The views of a scene show one set of named points, each view turned or mirrored, shifted and resized as a whole, with a little noise and some points left out.
In the rows, 128 means zero.

Scene 1
View 1
j_803: [128 120 135 106 165 137 133 127  84 131 157 117 131 113 126 150 108 161
 154 110 154]
j_258: [167 131 116 108 116 161 137 145 113 133 169 124 127  82 130 171  81 161
 148 132 132]
j_71: [118 115 138 120 163 130 130 137  72 114 161 117 136 114 110 138 126 165
 156 103 152]
j_542: [124 117 134 132 132 141 124 158  83 101 173 122 129 105 107 140 124 171
 151 112 140]
j_932: [134 134 117 111 119 165 117 150 124 119 168 127 110 104 167 163 106 159
 122 121 150]
j_120: [152 138 108 111 103 175 119 156 141 123 167 124 103  88 173 178  93 154
 119 133 139]
j_429: [151 126 127 109 138 152 135 141  93 128 167 118 133  94 121 157  94 159
 156 119 140]
j_412: [167 139 110  93 121 168 131 138 127 145 159 122 118  88 165 181  76 149
 134 131 139]
j_628: [140 125 126  94 150 146 134 128 101 138 158 116 129 109 146 163  97 151
 146 115 148]
j_16: [100 103 150 131 172 117 127 140  52 104 161 118 141 119  83 120 142 170
 168  92 154]
j_221: [119 126 134 101 163 144 126 125  98 133 154 116 125 121 152 153 113 154
 142 105 165]
j_17: [ 97 118 134 133 148 132 116 157  83 100 165 125 121 124 123 126 144 171
 140  99 157]
j_335: [153 131 114 115 108 168 122 158 119 121 169 123 115  90 154 171  90 160
 132 130 137]
j_883: [121 115 132 135 130 141 121 161  80 101 172 126 129 100 108 135 127 172
 153 110 141]
j_193: [135 132 119  98 144 160 123 132 115 137 154 122 116 116 167 166  97 150
 129 119 156]
j_717: [133 127 129  84 166 152 133 118 107 150 152 114 125 120 159 167  93 148
 140 113 161]
j_550: [184 151  97  90  98 190 127 143 154 149 165 126 107  78 193 199  55 147
 118 146 134]
j_342: [133 112 130 147 115 140 126 170  75  88 186 124 130  86  78 132 124 179
 161 116 128]
j_224: [116 132 124 107 139 151 115 147 115 123 155 121 108 119 173 156 118 152
 122 108 164]
j_417: [ 97 123 134 130 143 142 111 155  95 105 162 121 110 126 149 140 139 162
 129 102 160]
j_236: [174 143 105  96 113 175 128 143 133 142 167 122 115  82 169 186  69 152
 129 136 134]
View 2
j_16: [154 166 101 102 108 123 161 121 140 128 129 161 108 176 109 129 134 100
  72 105  82]
j_120: [107 119 136 105 140 109 113 122 183  94 127 123 125 158 154 133 159 127
 110 146 129]
j_221: [145 138 103 118 121 119 137 119 166  98 135 144 106 165 124 122 145 113
 111 133 113]
j_717: [153 129 104 126 130 110 136 115 165  91 141 138 109 160 123 114 157 119
 123 142 118]
j_224: [123 139 111 112 125 126 128 120 175  90 131 139 104 170 138 124 136 116
 114 138 120]
j_429: [144 131 127 106 129 102 135 121 159 114 133 138 127 156 127 130 164 119
  93 129 106]
j_17: [125 161 103 100 113 133 143 123 157 113 123 153 102 176 126 131 125 103
  84 118  98]
j_542: [126 149 119 100 120 118 139 124 156 120 124 147 121 168 130 137 144 112
  78 119  99]
j_803: [154 141 109 112 123 114 144 116 155 109 137 145 110 164 115 122 150 113
  98 126 101]
j_932: [114 126 123 108 131 119 119 122 179  96 129 132 116 163 142 133 150 122
 109 142 123]
j_417: [115 156 102 100 118 136 135 126 166 103 125 147 101 175 138 132 126 109
  95 125 108]
j_236: [124 107 140 115 145  99 113 118 178  96 132 121 131 149 147 128 176 132
 118 150 129]
j_335: [107 132 133  97 133 117 123 128 172 105 120 132 120 162 148 138 149 121
  96 135 116]
j_342: [123 149 134  88 117 112 138 125 149 138 116 145 130 165 131 147 150 109
  60 112  87]
j_883: [123 151 123  94 117 118 138 127 154 124 123 147 120 169 130 136 139 109
  75 116  96]
j_71: [149 152 105 107 115 120 151 121 150 120 129 153 111 166 115 127 142 105
  84 116  92]
j_550: [117  94 148 117 151  97 103 122 190  87 138 111 133 145 153 127 179 140
 129 159 140]
j_193: [136 125 114 116 133 116 129 122 174  92 134 135 112 162 133 120 153 122
 119 143 125]
j_628: [148 128 112 114 129 109 136 117 163 102 136 138 115 158 122 122 160 120
 109 134 113]
View 3
j_932: [123 147  99 139 109 117 143 113 123 136 161 134 133 145 134 120 154 127
 147 147 148]
j_120: [120 158  85 131 103 114 142 106 114 145 162 128 144 152 146 123 153 138
 144 157 153]
j_628: [116 125 107 135 115 106 157 130 136 127 145 143 132 130 117 116 144 124
 161 137 156]
j_542: [119 125 137 135 124 112 163 128 123 116 148 123 137 138 114 115 142 137
 113 113 155]
j_550: [113 155  48 124  94 107 149  98 117 158 154 136 152 154 153 126 155 139
 175 185 155]
j_342: [111 122 137 127 125 111 180 127 114 115 143 111 152 144 112 113 137 150
  93 104 162]
j_803: [117 116 126 139 125 108 158 135 138 115 140 147 128 126 106 114 139 122
 152 123 155]
j_717: [117 124 106 139 116 108 147 130 143 128 143 156 124 128 114 115 146 116
 177 143 152]
j_193: [122 138 103 140 114 111 140 122 134 133 152 145 127 133 123 119 150 121
 166 145 151]
j_236: [115 144  71 127 102 107 152 107 118 146 149 137 150 150 141 125 153 142
 163 167 158]
j_224: [131 151 111 146 113 120 124 121 132 136 167 146 116 133 128 120 153 111
 162 144 141]
j_258: [108 130  90 124 109 108 169 117 121 138 140 131 153 143 128 119 146 147
 146 148 161]
j_16: [119 106 168 139 136 109 167 147 137  99 138 133 125 120  88 111 131 122
 113  87 156]
j_429: [110 122 114 131 116 104 169 130 130 122 139 136 143 133 113 115 138 138
 147 134 160]
j_221: [121 129 125 143 119 112 146 133 137 123 148 150 121 125 112 114 144 116
 158 128 150]
j_335: [117 144  95 130 109 111 153 113 117 136 152 127 146 148 133 119 147 139
 137 145 155]
j_883: [117 127 137 135 126 114 163 127 122 113 150 123 138 138 114 114 138 135
 108 108 154]
j_71: [116 114 142 141 129 108 161 139 135 112 144 137 128 128 101 112 137 124
 130 111 156]
j_412: [113 137  79 129 105 104 154 115 124 143 146 138 145 141 136 120 151 136
 167 164 157]
j_417: [136 143 144 149 124 124 137 125 126 116 164 133 118 138 117 114 146 115
 121 114 141]
View 4
j_193: [134 116 129 124 129 146  96  83 142 122  76  96 131 123 101 141 146 111
 142  66 161]
j_342: [113 110 207 128 128 112  95 122  98 148 115 143 100 111 160 174 129  89
 115 138 197]
j_236: [151  88 164 116 115 126 103  52 151 124  93  74 129 151 110 147 186 109
 127  29 185]
j_550: [173  69 158 112 111 119 107  39 170 115  94  58 131 163 101 136 202 113
 124   4 187]
j_335: [147  88 167 117 120 127  96  85 141 123 106  97 117 132 120 151 156 104
 129  64 186]
j_412: [148 103 157 116 125 131 108  50 152 127  82  81 131 145 108 148 174 111
 125  41 181]
j_71: [105 150 157 137 141 143 101 112 102 144  67 136 123  99 138 165 112 108
 128 128 163]
j_429: [121 131 176 127 130 130 101  79 123 139  73 107 125 125 133 169 147 107
 118  88 177]
j_16: [ 90 162 161 139 147 143  95 132  84 148  68 156 115  84 148 175  92 101
 131 167 159]
j_221: [119 138 123 129 137 154  99  95 127 127  66 113 128 111 108 149 128 114
 143  91 152]
j_717: [125 144 125 127 138 152 105  70 134 130  47  95 140 119 103 151 142 118
 137  69 152]
j_803: [113 148 143 134 139 149 101  95 113 138  57 120 127 109 126 157 124 111
 135 101 158]
j_17: [110 126 141 127 137 140  89 143 109 130  98 144 110  92 129 156 104  98
 146 142 161]
j_258: [134 108 162 123 123 133 102  75 136 128  88  97 127 130 121 153 158 107
 125  67 174]
j_120: [156  73 153 112 113 125  98  81 154 113 115  86 118 138 102 139 170 102
 135  48 184]
j_417: [123 105 129 121 130 146  81 136 125 116 107 132 114  97 116 143 110 100
 151 118 162]
j_883: [112 117 174 128 131 128  91 124 105 131 108 139 112 108 142 164 121  95
 131 130 176]
j_224: [132 104 116 118 132 151  91 104 141 113  91 112 124 111  97 134 132 106
 153  82 156]
j_932: [141  76 143 114 122 133  84 110 139 110 123 112 115 118 106 135 147 100
 146  81 174]
j_628: [127 135 147 130 133 142 102  78 127 132  62  95 132 125 117 155 147 109
 130  75 166]
j_542: [116 121 171 132 132 129  94 118 111 142 100 133 112 114 138 166 126  96
 132 124 181]
View 5
j_335: [119 125 107 105 121 125 125 101 124 108 154 123 103 143 163  99 117 140
  86 138 137]
j_342: [ 88 167 175 103 108 109 108 114 149 108 120 106  94 142 130  63 122 207
 103 129 168]
j_193: [123 117 102 124 112 126 128 112 111  85 143 134 120 139 160 118 141 106
  96 125 171]
j_71: [ 84 153 178 133 102 114 113 128 136  78 108 115 112 134 116  73 145 168
 127 117 196]
j_120: [132 123  87 112 129 133 137  90 120 109 167 133 103 147 165 104 107 131
  86 146 124]
j_542: [ 94 150 159 120 108 119 116 117 137  90 120 114 106 142 132  79 134 170
 115 127 172]
j_16: [ 75 160 189 138  90 111 104 138 137  65  94 111 113 132 113  77 163 171
 137 109 219]
j_550: [155 100  48  86 132 126 130  91 109 125 181 127  95 146 200 123 107 105
  50 149 118]
j_628: [116 122 116 116 108 113 111 121 111  90 130 120 108 135 162 112 146 119
  94 123 186]
j_412: [134 113  84  99 118 120 116 108 113 107 156 120 104 143 185 116 125 116
  68 134 147]
j_717: [120 109 105 124 109 116 118 125 106  82 129 126 119 132 166 123 153 100
  95 115 188]
j_224: [111 122 117 137 116 138 140 105 109  79 138 142 125 138 138 107 136 112
 122 124 166]
j_221: [107 121 130 129 107 123 122 123 113  75 121 129 123 133 147 111 152 112
 114 115 194]
j_17: [ 89 147 168 142 100 131 131 115 136  76 118 128 125 138 108  76 139 156
 139 119 188]
j_429: [109 129 128 106 109 108 102 120 125  96 126 111  96 140 163  98 138 148
  87 124 178]
j_803: [103 128 138 120 103 115 107 132 120  79 114 113 117 132 149 103 155 131
 108 113 199]
j_883: [ 89 157 161 121 109 119 120 117 140  89 119 118 108 140 127  73 132 180
 121 123 174]
j_258: [122 127 109  98 117 110 106 111 126 110 146 108  91 141 173 103 124 145
  68 135 154]
j_932: [122 127 108 123 122 135 137  99 117  96 157 134 111 143 153 106 120 127
  96 134 142]
j_236: [138 112  79  95 125 121 124 102 113 118 166 122  99 146 190 113 111 121
  63 138 133]
View 6
j_717: [116 160 148 157 140 144 136 109 126 115 123 112 129 165 111 150  81 107
 132 144 147]
j_429: [128 148 141 141 139 135 137 129 123 115 128 128 130 145 102 165  93 119
 132 144 151]
j_932: [111 152 144 163 140 123 139 108 125 123 115 126 142 160 129 154 103 116
 123 137 154]
j_335: [114 151 139 160 136 123 138 117 113 120 119 127 141 154 117 157 100 118
 125 138 167]
j_236: [107 166 141 168 134 131 139 110 101 117 121 116 139 169 109 149  86 113
 128 132 179]
j_71: [140 132 142 132 147 137 140 136 153 120 126 131 124 135 110 173 101 121
 128 152 124]
j_16: [146 121 140 122 149 133 140 147 167 120 128 135 122 122 110 177 112 128
 124 157 111]
j_224: [113 148 146 160 146 129 137 106 141 121 115 123 135 162 131 154 102 112
 123 144 131]
j_17: [131 126 142 138 149 124 140 130 161 124 120 136 134 138 129 170 120 127
 120 150 120]
j_258: [122 154 137 151 133 128 140 128 109 117 124 123 137 148 102 158  94 119
 129 138 170]
j_412: [111 164 141 162 137 135 138 111 109 115 122 116 137 163 106 150  83 111
 131 138 171]
j_417: [120 133 143 150 148 122 141 119 154 127 116 135 137 149 139 162 118 122
 118 151 124]
j_193: [115 155 147 159 144 139 137 108 134 117 121 118 132 163 121 153  89 112
 128 144 142]
j_120: [106 156 144 171 135 119 139 104 109 120 114 124 144 163 127 151 103 117
 124 133 171]
j_803: [134 144 144 136 144 141 137 128 147 118 125 123 124 149 108 164  92 114
 131 152 131]

In a view up to two points have been moved. Name them for each view, in the order of its rows, or write -.
view 1 => -
view 2 => j_335
view 3 => j_224
view 4 => j_258, j_932
view 5 => j_71
view 6 => j_717

Scene 2
View 1
j_567: [145 136 116  90 105 146 137 132  91 119 112 116 141  70 117 141  67 193
 112 135 153]
j_595: [152 138 110  85  97 159 139 124  97 116 102 108 141  53 122 145  79 188
 116 132 163]
j_623: [149 101 101  94  88 155 130 109 111 116 111 119 148  63 131 140 115 169
 121 132 160]
j_805: [133  69 123 117  89 122 141 138 128 164 168 175 146 124  94 157  96 136
 123 153 127]
j_140: [148  77 115 102  61 129 166 119 155 181 168 170 156 104  93 168 133 118
 136 151 139]
j_706: [136 114 112  98 110 156 109 121  86  94 102 112 143  61 135 132  79 193
 113 130 154]
j_47: [147 113 119  99  82 135 162 139 123 162 152 151 144  96  89 163  81 155
 124 146 141]
j_355: [149 133 106  82  97 161 136 119  95 104  98 100 139  47 128 139  86 195
 114 125 164]
j_450: [139  71 114 112  88 134 128 122 132 145 152 157 149 107 113 153 123 138
 128 145 135]
j_520: [145 137 118  88 109 147 129 135  84 107 108 110 135  63 118 138  53 202
 107 129 152]
j_650: [143 123 122  97  91 129 152 146 109 151 148 146 140  96  90 153  61 169
 120 150 134]
j_310: [151 102  98  93  98 164 114 107 105 100  97 110 150  57 146 137 117 177
 120 126 162]
j_730: [145  76 113 104  72 136 152 117 140 163 157 160 153  98 105 162 128 131
 129 145 143]
j_611: [161 124  96  75  80 173 145 100 112 107  92 100 155  37 137 143 115 181
 121 122 178]
View 2
j_567: [141 115  95 175 143 141  74 134 114 200 122 155 131 114 143 133 115 108
 124 140  97]
j_355: [127 116 101 171 142 147  76 135 122 190 145 154 120  99 133 135 124 106
 127 148  97]
j_730: [174 136 118 162 126 119 164 116 150 167 141 152 104 118  81 174 119 105
 146  92 137]
j_706: [130 103  84 173 144 144  87 140 128 175 145 153 105 103 143 147 132  77
 118 139  91]
j_310: [120 117 104 168 142 149  97 132 133 174 166 149  93  87 120 152 138  97
 131 143  99]
j_47: [180 129 104 170 129 117 144 121 133 180 117 158 130 139 105 161 109 106
 141  91 131]
j_595: [131 115  96 173 139 144  85 134 125 193 131 154 123 110 134 137 124 107
 126 142  99]
j_450: [167 126 105 165 133 125 160 118 154 157 149 153  94 116  92 174 127  84
 141  92 126]
j_520: [133 103  88 173 148 143  81 138 126 181 138 159 113 100 142 141 134  88
 123 139  95]
j_650: [179 118  93 175 135 117 129 124 128 184 106 160 135 139 119 155 110  98
 132  93 124]
j_623: [133 119 107 166 135 142 112 126 138 176 158 151 103  95 110 150 133 104
 132 136 104]
j_805: [189 122  95 168 129 112 172 115 149 154 125 162 109 134  94 183 119  78
 141  75 130]
j_611: [118 129 114 166 139 152  85 132 130 193 161 141 111  84 114 136 128 127
 135 159 104]
View 3
j_140: [136 105 137 131  99 144  75  93 126  67 121  92 117  93 133 122 153 105
 143  86 107]
j_595: [125 109 163 137 134 134  82 144 102  99 123 140 120 130 107 132  97 116
 100 157 132]
j_450: [133 113 141 145 116 133  89  97 128  78 134  98 121 105 132 121 149 131
 122 114 117]
j_355: [123 109 174 132 132 132  79 155  97 103 114 149 119 133  94 133  80 108
  98 160 141]
j_623: [127 112 159 132 123 135  86 121 117 101 130 107 130 119 105 121 107 128
 103 151 134]
j_805: [135 115 137 156 118 132  91 100 120  64 132 113 111 109 146 121 166 123
 130 100 108]
j_47: [132 109 146 145 116 137  82 122 108  68 119 131 107 112 135 130 136 102
 128 108 113]
j_520: [124 115 166 150 144 129  89 149  98  95 121 154 114 140 117 132 103 124
  97 158 132]
j_650: [132 112 152 153 125 134  84 131 100  69 118 145 105 123 137 132 137 106
 126 117 112]
j_706: [121 122 165 150 144 129  97 136 109 100 137 133 122 137 110 125 109 140
  91 168 138]
j_310: [123 120 162 129 131 132  93 123 122 113 133 103 133 121  96 121 101 137
  96 167 139]
j_730: [134 111 143 138 109 142  81 101 126  76 126  96 117 102 129 121 143 114
 136 103 111]
View 4
j_140: [146 100  84 141 156 106 120 166 150 125 107 120 105 137 162 134  86 118
 100 114 138]
j_805: [154 104  96 118 138 120 121 152 133 118 109 113 102 129 134 125  97 101
 117 120 160]
j_595: [100 147 100 161 130 100 139 114  65 124 124  94 159 136 128 140 130 134
 107 143 158]
j_706: [113 137 109 130 123 117 127 118  70 121 121  97 147 129 137 134 122 132
 108 146 162]
j_730: [140 108  96 138 147 112 120 156 128 121 109 115 113 133 155 135  89 126
 103 122 142]
j_310: [103 138 118 141 130 119 121 119  58 129 126  93 160 131 161 136 117 153
  98 151 152]
j_450: [140 108 104 121 137 128 116 150 115 121 111 107 114 126 151 127  95 122
 110 130 150]
j_650: [137 130  83 150 134 102 141 132 111 118 116 104 125 138 109 135 122  99
 118 120 163]
j_520: [107 152  97 156 120 106 143 105  61 120 128  88 157 133 110 138 139 118
 116 140 168]
j_47: [139 121  82 149 142 100 133 140 121 119 114 111 122 140 123 136 110 107
 111 113 156]
j_623: [108 129 111 146 136 117 123 126  77 124 122  97 151 129 154 138 114 142
 101 143 148]
j_567: [111 146  96 153 124 106 136 109  70 123 123  94 151 133 119 140 136 119
 115 137 162]
j_611: [ 79 151  99 184 144  91 138 116  60 127 127  98 172 142 156 151 132 160
  87 143 139]

In a view up to two points have been moved. Name them for each view, in the order of its rows, or write -.
view 1 => -
view 2 => j_567, j_520
view 3 => j_355
view 4 => j_706, j_611

Scene 3
View 1
j_370: [132 127 115 132 122 130 146 139 122 131 107 123 108 112 125 109 122 128
 119 143 128]
j_713: [155  90 117 148 107 125 116 145 120 126 105 127 135 100 170 113 119 131
 122 150 134]
j_170: [161  99 123 128 110 140 104 144 126 143 124 114 134 112 149 106 112 146
 123 131 131]
j_894: [154  78 110 153 111 119 127 142 126 125 100 141 127  89 185 110 133 121
 119 152 139]
j_986: [114 180 120  91 146 154 162 134 120 147 129 101  83 152  51 104 113 141
 124 121 114]
j_4: [155 120 130 120 112 149 101 148 119 144 123  99 129 129 123 111 104 154
 124 133 124]
j_33: [132 123 129 149 113 125 128 164 113 112  80 120 129 123 140 122 112 143
 117 172 119]
j_941: [149 122 105 100 129 144 145 118 127 162 150 118  93 109 113  92 127 129
 127 106 136]
j_849: [144  98 111 144 118 122 134 145 122 126 103 132 121 101 157 111 129 123
 120 151 133]
j_457: [117 142 108 118 141 128 173 124 128 135 112 129  87 114 105 101 132 118
 119 132 129]
j_581: [140 146 135 116 117 158 114 155 111 137 117  96 125 143  95 112  99 157
 123 138 117]
j_154: [174  93 115 117 111 149  97 131 127 161 147 108 129 103 148 101 115 145
 130 112 140]
j_723: [158  90 111 131 117 137 123 130 128 145 125 126 121  95 157 104 128 129
 123 127 140]
j_674: [135 148 123 112 120 145 131 143 118 143 121 104 110 136  94 109 110 147
 123 135 121]
j_83: [147  98 117 149 112 123 129 151 117 124 100 132 126 103 160 114 124 128
 120 155 133]
j_543: [131 112 104 137 128 123 160 133 126 128 103 137 101 100 144 105 136 113
 115 146 137]
j_396: [144 137 103  90 133 154 145 112 131 166 157 112  91 119  97  88 125 132
 128  96 137]
j_800: [191  63 115 129 100 148  75 135 126 162 146 109 148  93 181 104 112 152
 132 115 142]
j_759: [165 108 127 121 107 152  90 146 118 152 132  99 139 123 134 108 101 157
 128 126 129]
View 2
j_849: [143 108 129 113  99 127  93 105  97 174 139 121 146 160 147 136 124 140
 143 115 129]
j_894: [148  97 137 113  88 121  62 112  81 198 118 108 142 167 154 147 141 146
 157  98 122]
j_83: [139 109 120 114 105 120  97  94 101 170 143 122 144 160 147 128 117 139
 143 110 130]
j_154: [107 142 135 144 144 128  89 124 102 109 117 131 189 154 157 155 125 161
 148  92  87]
j_581: [117 139 128 114 128 137 166 114 140  86 159 164 186 135 135 123 107 126
 125 149 124]
j_170: [123 130 120 135 133 127 103 111 107 128 135 133 172 158 151 139 112 148
 138 103 105]
j_723: [132 125 140 123 115 130  84 120  99 153 118 121 168 157 152 146 135 150
 148 100 104]
j_759: [103 141 121 144 150 126 113 114 119  93 142 146 187 150 151 132 105 151
 137 107  97]
j_941: [123 146 178 111 105 141 129 157 106 113 100 149 200 138 139 167 157 149
 148 135  99]
j_396: [117 155 189 106 105 149 137 165 107  96  89 151 215 128 140 172 162 147
 146 140  96]
j_674: [126 141 142 109 114 138 160 127 130  98 143 160 187 137 136 131 119 125
 130 151 127]
j_713: [137 110 111 129 111 116  77  93  99 164 140 121 147 167 153 129 111 146
 139  96 123]
j_800: [101 135 107 168 164 118  52 109  91 123 119 120 181 167 169 151 108 175
 152  62  74]
j_4: [111 134 118 128 137 128 130 113 122  99 141 149 181 145 145 130 104 139
 131 118 110]
j_370: [136 118 142  97  93 136 126 119 111 145 135 140 162 149 136 135 133 130
 141 140 135]
j_986: [126 156 189  83  90 156 206 160 141  75 130 181 206 118 120 143 147 115
 130 191 133]
View 3
j_894: [120 134 117 191 123 121 132 177  89 181 145 126 143 133  77 125 169 133
 129 148 102]
j_713: [123 126 127 178 134 130 112 162 101 165 159 122 140 137 118 124 156 144
 125 148 109]
j_4: [109 127 130 150 121 124 107 136 106 145 147 130 123 139 140 127 141 129
 122 138 111]
j_170: [107 122 139 159 119 122  99 146 108 146 150 126 128 137 136 130 150 131
 126 145 107]
j_941: [ 82 136 130 137  98  96 128 137  95 147 108 142 102 134 115 135 137  85
 121 123  93]
j_723: [103 128 131 171 117 118 114 157 100 155 144 132 133 134 110 132 157 121
 126 147  98]
j_800: [ 87 107 162 182 113 121  76 159 120 131 169 135 140 135 135 158 182 129
 130 178  96]
j_396: [ 70 140 128 123  91  92 130 130  96 136 103 143  94 133 123 134 130  69
 118 115  93]
j_849: [124 134 116 171 128 126 127 155  98 170 147 123 138 134 105 115 147 141
 124 137 110]
j_33: [143 138 110 150 143 137 123 135 102 172 155 111 133 137 133  95 126 161
 121 125 129]
j_370: [122 140 110 131 127 122 130 126  98 161 131 118 114 138 133 103 117 129
 120 113 120]
j_759: [100 118 143 144 114 125  89 132 118 130 153 129 122 139 162 133 143 127
 123 144 108]
j_457: [109 158  97 128 113 107 152 137  86 168 102 130 105 135 103 101 123 105
 116 106 106]
j_543: [121 146 107 158 121 118 144 156  86 179 124 123 124 133  90 106 141 123
 122 127 109]
j_83: [126 132 117 169 133 129 119 156  98 168 152 119 136 137 111 112 151 146
 123 138 110]
j_154: [ 88 115 148 160 108 117  91 147 113 133 146 139 125 137 137 145 159 109
 123 153  99]
j_674: [108 139 120 119 119 117 121 117 107 144 129 124 108 138 152 109 115 115
 114 112 113]
View 4
j_370: [ 97 127 117 130 120 118 111 105 108 131 143 121 129 145 122 118 137 117
 139 122 141]
j_674: [102  97 102 143  98 108 132  84 129 148 144 111 130 149 129 114 135 123
 151 148 142]
j_543: [ 91 146 125 119 134 120  90 120  92 119 138 121 121 151 119 118 136 111
 133 100 136]
j_581: [112  82  97 143  98 114 140  85 145 146 154 108 131 131 129 125 140 130
 155 159 141]
j_457: [ 86 132 102 144 112 111 104 102  98 135 124 115 118 179 136  92 126 101
 132 107 146]
j_941: [ 84 117 125 125  83  95  96  94 114 161 128  95 117 189 122 101 121 104
 120 145 110]
j_723: [ 97 135 154  94 120 112  85 114 109 132 150 108 124 144 104 140 133 124
 126 139 104]
j_759: [109  97 142 108  93 107 119  89 142 149 159  98 132 127 106 146 141 140
 142 178 106]
j_894: [ 91 159 161  87 146 124  74 132  85 108 145 122 121 137  95 137 136 121
 122 110 112]
j_4: [108  94 125 118 101 109 123  89 138 145 157 102 133 132 112 138 138 137
 150 168 121]
j_170: [ 99 122 155  90 109 108  92 107 118 140 154 103 125 139  93 142 136 134
 126 159  93]
j_800: [108 119 187  66 102 104  85 111 131 140 168  97 128 126  79 170 138 142
 121 187  70]
j_33: [112 116 114 126 142 129 123 107 117 107 159 125 134 101 117 140 147 142
 154 122 155]
j_986: [ 92  92  68 179  74  97 134  73 131 162 126 108 126 190 159  76 124 104
 151 135 162]
j_154: [101 111 155  93  92  99  97  96 132 149 153  94 123 149  95 145 132 130
 126 178  90]
j_849: [103 136 142 104 138 126  94 116 104 114 145 121 125 126 104 135 138 128
 133 122 127]
j_713: [106 133 156  94 138 123  95 118 111 116 163 118 131 111  97 151 143 136
 134 133 112]
j_83: [102 132 143 102 144 127 100 121 105 111 157 121 130 117 104 143 141 136
 138 125 129]
View 5
j_83: [117 159 119 119 130 134 145 120 134 127 148 103 126 125 123 157 125 124
 115 146 111]
j_170: [119 144 145 111 104 138 154 129 121 122 129 104 131 143 119 161 116 145
 129 146 126]
j_759: [125 129 161 120  83 143 157 130 124 115 119 104 128 154 122 155 112 158
 135 153 142]
j_457: [149 139 135 114 136 137  87 145 120 122 132 148 141 118 115 140 148 140
 117  93 130]
j_370: [133 144 131 122 124 137 117 133 131 125 135 130 131 129 124 150 133 133
 121 123 126]
j_154: [109 133 165  91  92 133 180 140  97 115 106  78 139 156 110 162 120 179
 142 140 137]
j_800: [ 98 146 153  93  98 132 200 131 107 118 117  60 131 152 111 172 111 168
 136 158 125]
j_894: [107 171 109  91 156 130 153 130 117 132 145  90 135 116 111 164 136 132
 115 133  99]
j_849: [116 159 118 113 138 134 142 125 130 130 146 107 131 123 118 158 126 129
 119 135 113]
j_396: [142 121 165  96 112 140 106 161  97 112 103 130 146 130 109 144 153 176
 135  89 147]
j_581: [148 124 160 141  79 148 114 128 136 114 126 143 127 151 131 143 115 141
 129 139 151]
j_543: [128 156 116 109 149 134 115 135 126 129 145 122 137 114 115 152 142 128
 112 115 113]
j_4: [132 130 157 128  87 145 143 128 126 116 123 117 128 147 123 151 113 151
 134 143 143]
j_941: [137 130 155 100 117 137 116 156 102 114 111 123 145 132 109 148 146 166
 133  98 138]
j_986: [168 109 168 131  94 147  63 152 129 106 115 179 135 136 126 129 147 152
 132  89 158]
j_723: [115 153 133  97 126 131 152 136 113 122 131  95 137 131 114 160 131 148
 125 130 121]
j_33: [132 152 122 141 114 143 129 110 151 130 151 128 117 134 132 150 114 110
 116 157 122]

In a view up to two points have been moved. Name them for each view, in the order of its rows, or write -.
view 1 => j_894
view 2 => -
view 3 => j_4, j_370
view 4 => j_170
view 5 => j_154
